Each row is a point on a landscape with many valleys, with its height.
A ball rolls from a point to whichever of its 4 nearest points has the largest drop for the distance, and stops where none of them is lower. Distance is the straight distance between rows; heights are no part of it.
K340: [124 126 125  94 155 120 111 100 163 128 173 123 170 154 119  79  78  63
 123 143 111]  height 2.00
K472: [167  96 102 156 115 127 159 114 128 125 106 177 108  84 106 185 167 182
 124  75 153]  height 3.63
K945: [104 163 124 118 124 138 110 178 132 123 126 113 119 113 133 115 140 139
 120 159  97]  height 6.74
K338: [116 123 114 121 187 127 133 118 154 136 144 124 165 124 124 102 104  78
 111 168 123]  height 3.32
K832: [123 155 149 169 107 160 124 119  65 134 129 158  96 100 115 161 136 214
 184  87 168]  height 2.97
K881: [116 153 134  99 124 132 108 132 134 106 189 124 175 158 130  73  73  61
 133 134 110]  height 1.59
K953: [132 116 118 123 130 116 121 155 153 140  84 108  94 108 147 145 164 153
 110 135 130]  height 3.84
K164: [122  91 127 127 186 103 129  77 164 148 145  99 174 138 117  94  82  73
 118 171 124]  height 3.67
K27: [101 165 128 127 147 134 126 154 131 124 141 139 149 116 119  95 113 102
 122 168  97]  height 8.02
K187: [110  85 127  96 160  94 114  80 169 139 150  89 174 177 122  72  87  69
 108 157 108]  height 3.17
K361: [108 182 149 126 121 150 116 137 106 105 182 142 171 142 132  90  88  69
 129 148 105]  height 2.45
K541: [115 153 156 143 109 148  99 121  86 116 120 157  94 121 130 162 122 197
 186 100 156]  height 1.87
K22: [179  77 105 152 117 111 157 101 132 127  92 156 101 101 125 190 173 175
 127  80 159]  height 3.60
K626: [118 180 157 105 103 145 105 122 119 114 203 125 177 190 149  64  70  49
 134 122 116]  height 1.58
K237: [148  88 118 134 142 111 147 140 147 146  78  92 104 115 139 158 165 143
  86 148 124]  height 3.99
K867: [ 89 189 171 131  90 148 108 176  75 104 128 128 120 140 131 100 104 137
 136 159  98]  height 1.23
K839: [104 184 146 123 131 148 114 155 103 111 168 138 161 130 120  92  92  93
 127 164 105]  height 3.08
K300: [112 161 142  88 115 134 107 112 143 116 183 121 174 181 145  61  84  48
 129 134 118]  height 1.47
K328: [113 161 163 102  80 149 121 120 123 117 202 103 173 217 158  40  86  51
 133 113 119]  height 1.85
K769: [134 136 133 147 118 136 121 125 101 127 121 164  95 100 121 180 142 202
 164  70 159]  height 2.87
K747: [192  66 110 148 115 114 167 105 129 135  76 164 105 105 115 195 175 164
 126  91 160]  height 3.66
K509: [192  72 105 155 126 115 170 102 125 125  91 173 103  90  91 191 168 167
 106  71 166]  height 3.75
K704: [165  98 106 137 122 116 149 107 131 130 106 153  99  97 135 188 153 180
 131  76 150]  height 3.57
K826: [114 140 125 124 136 115 121 165 147 134 102 112  94 113 147 131 155 155
 120 143 115]  height 4.07
K885: [ 87 177 139 113 114 142 114 181 109 119 137 132 126 119 127 108 120 124
 122 153  91]  height 4.53
K604: [117 157 127 107 146 138 115 127 143 119 180 143 164 138 116  77  83  72
 124 154 109]  height 1.99
K16: [102 199 155 132 108 160 115 158  89 100 170 150 161 137 125  95  94  87
 132 155 106]  height 2.20
K255: [122 135 112 129 164 127 142 148 143 140 114 104 121 106 133 116 144 126
 101 170 103]  height 4.54
K236: [131 115 111 132 156 119 149 151 146 146  91  91 110  99 137 132 158 125
  94 168 118]  height 4.60
K496: [114 151 137  87 104 126 106 112 154 123 195 104 173 189 141  55  89  48
 125 123 103]  height 1.45
K157: [156  85 116 127 129 106 142 133 151 144  89 118 101 117 155 168 168 154
 104 135 137]  height 3.74
K151: [120 181 178 125  91 159 108 128  89 102 206 123 170 189 151  78  63  52
 133 131 118]  height 1.86
K405: [114 167 132 111 139 149 111 137 125 117 180 149 176 141 125  91  87  70
 132 149 110]  height 2.03
K227: [120 143 143 161 114 141 115 124  91 129 119 159  95 106 126 169 133 201
 176  86 155]  height 2.36
K627: [114 137 129 124 127 119 117 155 136 136 101 118  95 122 144 143 156 167
 133 124 124]  height 4.10
K588: [115 121 122  92 135 126 109  99 168 121 180 105 164 183 130  60  81  62
 132 134 109]  height 1.68
K726: [109 109 130  90 145 110 115  93 171 131 166 103 172 170 119  60  77  54
 122 147 109]  height 2.06
K651: [122 158 145  93  93 146 104 118 141 116 196 105 179 204 147  52  86  49
 137 118 109]  height 1.24
K989: [119 144 133  83 104 115 118 104 149 128 177  97 173 209 141  38  92  51
 119 126  93]  height 1.57
K862: [145 111 124 129 121 118 127 123 135 127 108 147  89 105 139 180 169 180
 139  86 162]  height 3.65
K309: [138 144 123 186 104 161 142 112  84 127 125 163 101  81  98 164 155 222
 168  66 163]  height 3.62
K634: [130 123 115 120 123 110 123 141 143 128  97 124  85 119 148 149 160 155
 138 114 132]  height 3.76
K531: [116 146 111 133 151 120 133 159 141 144 108 116 117 105 135 123 152 137
 114 166 108]  height 4.41
K908: [132 147 129 166 110 149 128 120  82 128 122 171  94  96 114 165 146 214
 177  73 165]  height 2.92
K368: [165  73 120 137 120 101 152 126 147 136  86 122  91 116 138 184 170 157
 102 112 150]  height 3.71
K846: [152 116 110 149 123 130 146 121 122 129 112 161  97  91 113 186 160 185
 142  71 160]  height 3.30
K625: [115 190 165 126 103 165 117 142  88 100 182 139 174 152 131  83  82  73
 132 147 110]  height 2.27
K176: [143 118 109 123 130 118 121 135 142 128 105 136  88 107 145 173 166 162
 130 106 140]  height 3.70
K736: [ 88 187 161 133  96 144 106 169  88 116 132 135 124 129 128 106 117 121
 133 162  99]  height 1.05
K401: [146  80 109 129 137 106 150 132 140 147  72 101 111 113 141 158 173 149
  91 143 140]  height 3.83
K233: [120 129 117 115 181 132 119 112 150 132 170 124 173 129 115  94  95  69
 119 165 116]  height 2.78
K324: [193  51 104 159 115 122 178  97 127 135  75 167 101 100  90 195 174 165
 107  94 170]  height 3.77
K105: [105 149 126 118 171 132 125 127 140 120 167 139 162 130 120  98  96  79
 120 154 110]  height 3.22
K75: [ 84 169 144 122 123 134 108 170 116 116 118 124 102 116 136 120 139 143
 137 152 107]  height 5.11
K610: [130 154 133 187 102 170 145 114  69 132 126 164  93  92  92 159 140 234
 170  73 169]  height 3.80
K170: [104 154 111 122 167 126 126 132 140 133 150 132 150 101 122  94 103  88
 119 164 104]  height 4.74
K288: [ 94 196 157 135 111 161 114 158  84 108 152 138 148 131 126  94  95 109
 128 165  96]  height 1.69
K926: [164  68 114 141 129 104 164 137 144 153  68  83 122 120 134 166 172 130
  86 163 141]  height 4.67
K773: [114 180 161 132  98 158 108 136  92  96 189 141 158 165 138  90  74  58
 137 144 113]  height 2.10
K717: [111  80 123 107 163  86 114  73 166 153 138  75 176 177 114  65  88  70
 113 157 102]  height 3.81
K222: [111 129 125  87 119 121 110 104 172 128 181 107 162 200 130  47  89  57
 126 125  96]  height 1.60
K384: [109 146 131 114 122 130 111 164 130 132  96 123  92 110 150 137 133 153
 144 120 114]  height 5.46
K429: [121 124 111 130 191 124 139 115 150 146 137 113 160 116 115 106 115  91
  98 176 115]  height 3.56
K618: [102 149 157 127 100 139  91 152  94 119 109 138  78 131 139 149 127 179
 175 115 136]  height 0.74
K971: [186  43 117 139 115 102 164 114 136 130  62 126 122 124 126 205 167 137
  99 124 161]  height 3.87
K440: [122 132 125 125 120 130 106 138 119 121 114 137  93 109 140 171 146 185
 162  96 144]  height 2.99
K296: [200  43 109 151 114 104 178  94 124 132  69 153 118 121  94 208 177 144
 108 103 163]  height 3.98
K655: [138  98 121 152 159 116 168 138 145 163  82  79 139 104 126 141 161 125
  87 178 131]  height 4.86
K781: [110 143 141 129 108 138 108 135 113 124 115 147  92 116 142 165 139 182
 170  90 148]  height 2.39
K776: [114  96 121  98 173 108 122  97 169 140 162 101 171 164 122  74  81  62
 121 149 121]  height 2.77
K973: [145 100 112 118 135 110 139 146 145 139  88 104  98 117 151 149 166 158
 107 139 122]  height 3.78
K910: [120  90 124 132 192 109 139  85 156 147 128  90 179 132 107 114 105  73
 107 176 129]  height 4.00
K182: [126 107 108 142 168 127 159 129 150 157  99  95 135 111 127 129 142 115
  83 175 114]  height 4.66
K689: [100 159 126 127 131 136 113 167 123 132 114 114 111 113 135 114 141 151
 132 144 102]  height 1.73
K162: [ 91 173 158 130  99 146 105 173  91 114 124 122 109 138 134 113 122 146
 148 149  95]  height 1.44
K46: [150 125 102 164 115 145 150 114  96 136 127 165 105  83 103 178 160 202
 156  63 161]  height 1.94
K874: [123 129 123 112 117 122 110 154 134 127 109 113  94 106 147 159 155 174
 145 100 141]  height 3.64
K281: [102 100 126  88 133  88 115  97 165 140 162  95 175 199 124  45  96  59
 105 145  87]  height 3.48
K200: [114 115 109 114 188 118 134 104 157 128 148 120 166 120 111  95 100  72
 106 168 121]  height 3.37
K254: [175  60 109 135 126 104 157 118 147 137  60 102 112 129 131 195 165 146
  99 133 158]  height 3.86
K648: [ 94 170 161 123 103 143 102 170  99 113 114 127  99 131 143 115 132 152
 157 145 105]  height 1.83
K202: [167 104 106 159 114 143 163 117 113 124 112 170 107  85  97 178 172 191
 140  67 157]  height 3.43
K497: [147 138 116 175 107 151 142 115  94 140 119 158 101  89 103 171 155 210
 171  68 166]  height 3.18
K445: [185  56 108 146 121 112 153 104 126 126  76 149 110 110 115 200 169 160
 103  98 171]  height 3.68
K913: [106 148 149 127 102 136  90 141  95 117 118 144  81 126 141 153 119 188
 178 106 147]  height 1.39
K165: [175  63 110 136 131 105 159 110 145 133  73 124 103 122 136 190 162 153
 102 114 160]  height 3.73
K861: [158  93 121 128 126 109 142 121 147 125  96 133  92 113 140 185 163 167
 133 103 149]  height 3.69

Two balls start at each pair of points below. Name the first point that both come to, or write none.
K401 / K165 => K704
K429 / K170 => K651
K973 / K971 => K704
K164 / K200 => K588
K187 / K338 => K588
K324 / K254 => K22
K509 / K926 => K704
